Each row is a point on a landscape with many valleys, with its height.
A ball rolls from a point to whichever of its 2 nearest points has the largest drop for the distance, and stops where none of them is lower. Distance is the straight distance between rows; heights are no part of it.
ziful: 45 -12 -1 -54 -14 0 4 7 36 -48 -67 25 -9 31 4 -30 33 -32 -52 43 -90 -17  height 3.68
zap: 50 35 30 -8 17 -30 -3 -34 -17 67 10 -14 17 7 0 -23 32 -56 -66 3 -5 51  height 5.38
Ranil: 50 76 17 10 31 -20 7 -6 -57 33 28 4 22 -2 -21 -6 5 1 -15 32 16 46  height 5.89
naguv: -22 -45 21 -40 -44 -54 -55 27 -12 -49 2 -11 -57 -57 2 8 -12 44 -61 -62
 64 -11  height 7.99
mot: 37 66 30 -2 -96 -18 45 27 -15 29 -22 -21 -18 -26 -63 -18 11 -15 -46 13
 -38 12  height 4.60
Bedit: -15 -64 -7 15 9 46 -25 -24 61 74 33 11 9 -7 -6 8 5 -48 0 -5 53 -22  height 2.92
rinad: -23 -13 1 53 24 0 -26 -4 -13 -13 12 -49 33 -30 34 -22 -37 59 56 -89 20
 30  height 5.72
ranel: 12 -2 -4 -27 21 -18 -21 -20 30 -61 -57 5 29 19 16 -33 7 1 -32 -19 -98 -4  height 4.48
feke: 44 48 31 15 -5 18 -27 -22 33 53 -23 -6 35 -1 -5 -42 11 -83 -17 -3 -33 60  height 4.80
bimo: -73 96 -46 -16 -30 3 -17 18 -10 -33 -17 35 4 -67 -39 -7 -24 0 56 -41 28
 6  height 7.22
zis: 6 28 12 1 43 -45 -19 -1 -45 -57 6 -47 53 25 39 -15 -18 51 0 -31 -11 33  height 3.32
reme: 17 -21 19 41 7 28 50 -15 23 69 -12 -18 37 44 4 5 31 -33 -11 32 -54 -6  height 7.53
guler: 10 60 -7 -10 -55 -23 35 -10 21 -71 -32 -44 42 16 -14 -54 -50 43 -8 -23
 -57 3  height 3.95
nure: -12 -84 -4 25 101 -9 -26 -11 -41 18 31 -24 4 60 59 10 15 20 15 -43 19 11  height 3.80
rulo: -12 -73 -23 -74 0 -7 -43 44 29 -49 -24 66 -70 1 15 54 27 31 9 13 18 -45  height 6.32
Nagen: -30 -37 -20 7 0 5 17 -28 -30 91 52 34 -59 -32 -27 37 23 -45 -11 35 57
 -12  height 4.05
Kogep: 38 39 19 -14 -14 -29 39 21 -51 35 8 25 -41 9 -36 9 30 -27 -70 76 1 13  height 3.81
busin: 27 -19 36 -3 46 -2 7 -24 19 31 -30 -6 46 67 28 19 42 -65 -56 12 -69 6  height 7.70
Rubiz: 35 81 -5 -7 -22 36 7 29 -2 -13 -13 37 -9 -8 -51 -23 -12 -27 24 70 -7 19  height 2.67
zofed: -33 60 -40 -41 6 21 -64 6 12 -67 -3 68 -3 -61 2 -31 -19 -14 41 -25 22 18  height 7.67
rin: -16 -44 -40 -8 84 29 -29 -24 11 54 59 44 20 34 22 9 7 -85 -1 40 69 -4  height 5.22
dif: -82 23 -66 -24 22 11 4 16 26 -77 -32 38 21 21 3 18 -23 18 76 -33 -65 -17  height 8.56
fegi: 14 43 1 7 25 46 -16 -11 14 19 -12 58 8 12 -1 -13 15 -68 24 62 -12 28  height 3.83
fos: 27 -19 14 8 30 -23 -1 25 -57 -55 55 -34 7 12 30 -17 -45 66 10 11 88 20  height 7.64
rutif: -76 -15 -18 0 -47 -21 41 20 -7 -36 -9 -56 -14 14 9 26 -44 94 57 -57 34
 -26  height 6.64
Vadez: -23 -12 19 15 -52 -38 53 13 -20 -36 -5 -98 18 40 8 13 -51 103 7 -33 10
 -34  height 6.46
mal: -29 -46 -3 -8 37 -53 -22 30 -50 -70 10 -63 7 44 44 -8 -15 71 16 -54 23
 11  height 2.06
kogo: 60 -18 30 28 5 -25 17 -31 -43 27 93 -32 -6 -1 19 -38 -11 6 -66 24 78 23  height 1.74
fik: -20 -94 -1 19 19 23 -23 -19 63 36 -11 -12 23 27 42 22 22 -10 2 -62 -20
 -25  height 3.00
Vubol: -30 52 -6 -15 10 -38 -38 2 -25 -24 -36 21 20 -17 -6 9 21 -25 6 -30 -50
 25  height 6.30
Fuda: -19 -62 -42 -46 20 17 -2 17 62 -65 -41 33 -7 44 21 32 -1 39 30 3 -80 -54  height 8.84
Sep: 71 -36 7 3 -62 67 30 -4 86 10 18 20 -11 -7 -18 -9 -20 7 0 49 28 -42  height 4.46
lenis: 100 13 22 5 13 16 21 11 -8 -56 7 0 13 48 25 -38 -12 1 -10 77 -5 0  height 4.99
poza: -6 22 -7 17 65 -2 -7 -5 -32 -15 -25 4 65 43 40 25 16 -6 32 4 -73 13  height 8.12
povik: -85 54 -8 -24 -28 -60 10 9 -19 -25 -67 -4 7 8 -13 21 22 -25 -14 -34 -83
 -2  height 6.72
rukul: -36 11 -26 -8 52 11 -14 28 -28 -57 -5 25 37 27 18 17 -14 7 65 -5 -14 7  height 8.34
seti: 30 16 43 25 -55 5 43 -9 20 68 -6 -24 -26 -30 -35 -18 45 -24 -54 -16 -27
 14  height 4.96
nitin: -40 27 -11 -14 -52 10 19 27 1 -4 -34 40 -47 -39 -55 47 15 -10 -1 38 -12
 -33  height 4.61
Ven: -27 -31 -8 -4 89 -6 -16 3 -12 10 -23 29 35 58 44 50 27 -68 0 10 -73 17  height 7.91
mivap: -82 -33 -36 -32 21 -17 -47 40 -32 -17 -7 23 -50 -35 9 56 12 23 21 -59 48
 -3  height 6.90
Zase: 62 14 -17 -26 -7 46 7 20 32 -67 -3 35 8 19 3 -20 -36 22 20 80 -7 -20  height 4.53
lan: 29 65 -13 7 -15 12 -1 -7 26 -72 -1 -23 56 -9 -11 -43 -61 38 45 -6 -17 5  height 2.91
Gotu: -7 68 23 37 44 -56 16 -7 -97 46 34 -32 19 12 7 30 20 28 -9 -4 25 40  height 6.31
Nub: 77 26 4 -6 46 27 -2 -4 7 4 16 33 26 46 20 -40 -13 -51 -10 99 17 21  height 4.59
Dun: -26 -56 -32 -14 84 1 -7 7 -51 45 69 55 -38 30 27 34 3 -44 1 48 66 -16  height 4.83
ribe: -4 36 28 2 -69 -17 65 38 -28 44 -9 9 -69 -33 -70 36 28 -12 -40 43 8 -16  height 4.22
kunok: 15 62 -14 5 -23 14 -22 -9 28 1 -49 30 11 -33 -26 -41 6 -47 6 -14 -75 29  height 5.59
gemon: -13 17 23 58 -20 2 59 -20 -5 25 -25 -43 21 11 -20 22 24 11 10 -4 -73 -3  height 7.35
losa: 8 95 3 -25 -9 -15 9 40 -66 6 -3 51 -37 -21 -48 -6 4 -32 -16 62 24 13  height 3.67
Zud: -18 76 -3 -42 -94 -29 18 26 13 -10 -58 19 -22 -22 -60 -9 25 -40 -25 3
 -65 -4  height 5.05
migom: -8 -68 28 24 -12 10 8 -37 35 71 14 -34 6 -3 6 10 34 -28 -35 -35 7 -11  height 2.21
Bemu: -19 -13 -1 5 -9 44 -4 -13 36 59 9 54 -44 -50 -30 21 11 -48 5 29 44 -15  height 3.55
beb: 4 -15 24 -14 -5 -13 3 4 -19 13 -17 16 -24 -1 -7 16 36 -27 -43 15 -12 -8  height 3.16
ledi: 33 16 -30 -31 -15 7 7 16 30 -110 -15 -8 15 18 9 -49 -62 59 25 31 -11 -33  height 3.96
pelu: -1 -75 14 -48 15 12 -17 10 12 -5 -37 50 -34 30 22 35 52 -46 -52 32 -41
 -31  height 2.31
goda: 64 1 29 -15 -68 45 15 0 95 61 -24 4 5 2 -30 -52 22 -80 -44 20 -46 -3  height 4.49
koz: -32 -9 -36 39 44 19 4 -7 1 -25 -3 -59 55 22 28 3 -26 63 93 -58 -22 -1  height 5.21
mina: -22 8 30 46 -19 -53 12 -7 -45 -16 11 -92 33 -9 11 -7 -28 77 5 -70 29 10  height 6.19
Feket: 38 -46 29 32 8 -5 12 -38 -5 32 31 -37 28 16 29 -24 7 -1 -35 -1 14 6  height 1.16
Leb: -18 -12 -14 -19 39 12 -50 11 -49 9 50 55 -52 -44 2 11 -3 12 17 13 89 10  height 5.61
Vosa: -19 -38 -46 22 46 13 48 -16 -49 103 77 19 -29 33 7 34 -3 -48 10 60 56
 -23  height 4.45
zumuk: 47 -33 5 18 -51 50 -15 -19 75 14 22 15 -31 -58 -10 -11 -35 37 25 4 64
 -27  height 4.74
gifuz: 53 83 -15 28 -37 52 18 11 35 -23 -1 -3 31 -15 -32 -43 -45 8 64 58 -16 15  height 1.17
Kufi: -2 -1 17 32 39 -65 22 -34 -86 70 46 -25 -14 -13 10 11 26 1 -55 -6 43 23  height 6.61
rabu: -71 -3 -53 -66 -21 0 -35 25 13 -50 -33 62 -55 -30 -11 48 -4 18 31 -24 10
 -34  height 6.62
viso: 26 22 18 8 15 -35 -20 -34 0 -37 -24 -50 62 20 32 -36 -3 25 -23 -48 -73
 22  height 4.33
buri: 48 -31 10 -58 -31 17 5 27 31 -31 -36 73 -44 13 -2 2 36 -50 -59 77 -27
 -21  height 3.03
rupo: 53 1 10 26 -28 31 17 -47 53 88 66 -32 19 -1 -31 -66 -5 -69 -47 30 55 11  height 3.38
ref: -8 -15 0 34 20 32 -2 -22 37 -10 -20 -30 39 -1 18 -8 -8 10 56 -40 -57 -4  height 4.62
dutub: 5 -20 -4 -4 -6 23 -26 9 4 -16 24 25 -50 -49 -3 8 -30 51 38 2 86 -20  height 5.16
kepas: -53 -17 16 -18 -52 -48 -40 2 4 -39 -22 -40 -19 -60 -19 4 -15 45 -26 -95
 1 -6  height 8.17
ninu: 67 10 21 25 -71 68 56 -6 71 32 -10 -21 8 -10 -21 -33 0 -11 0 35 -43 -3  height 4.13
pafad: -11 -26 28 -6 -23 -59 -19 30 -53 -46 19 -38 -34 -13 8 10 -19 47 -35 -9
 79 2  height 7.83
lus: -1 -106 0 15 39 -28 -7 11 -30 -4 15 -53 -30 41 49 13 21 65 -3 -35 38 19  height 3.10
ger: -58 71 -13 35 -41 -21 30 -15 -9 11 -50 -26 38 -5 -27 21 10 -2 44 -32 -72
 10  height 7.08
Rir: -77 29 -25 -6 -42 7 9 24 -8 -16 -15 -15 0 -38 -28 35 -43 45 62 -34 26
 -22  height 6.86
gafiv: 12 -3 25 -10 74 -68 -35 -28 -83 29 62 19 -14 -17 36 -16 20 -30 -59 -13
 63 45  height 6.97
Fam: -46 -18 5 -3 -68 22 8 1 37 27 -23 -2 -52 -63 -51 47 18 26 14 -34 -16 -44  height 5.04
siz: -19 -55 -15 -37 28 25 -56 14 15 -9 -5 67 -46 -8 20 24 17 -13 0 8 45 -14  height 6.05
vuni: -62 -21 -54 -39 -23 5 15 23 41 -60 -34 12 4 30 -5 30 -46 63 70 -8 -38
 -55  height 8.72
kogem: -39 -33 -8 44 -7 32 19 -12 27 23 -20 -27 -14 -20 -10 46 7 42 60 -41 -19
 -39  height 5.20
popez: -35 -63 -13 40 68 31 -48 -33 25 11 -4 -27 37 1 44 17 6 6 50 -98 -22 13  height 3.82
tera: 12 3 21 17 69 -45 -31 -8 -89 -3 77 -15 3 -1 34 -7 -7 37 3 -23 81 50  height 7.36
matel: 61 11 28 11 -2 -1 -20 -25 8 29 55 -2 6 -24 8 -53 -12 -45 -57 32 86 29  height 2.70
nopi: 73 -10 43 61 -35 47 65 -17 60 69 33 -54 34 15 -23 -55 6 -26 -35 28 -1 -8  height 3.78

Two balls start at each pair of points below. Name the first point that both come to, or write -.
rulo, dif => -
rukul, fos => feke
mivap, Dun => Feket

Write out the way that a ball takes from each point below.
goda => ninu, nopi, rupo, matel, kogo, Feket
Fuda => dif, rukul, poza, Ven, busin, reme, gemon, ger, povik, Vubol, kunok, feke
vuni => dif, rukul, poza, Ven, busin, reme, gemon, ger, povik, Vubol, kunok, feke
rabu => rulo, siz, Leb, dutub, zumuk, Sep, ninu, nopi, rupo, matel, kogo, Feket
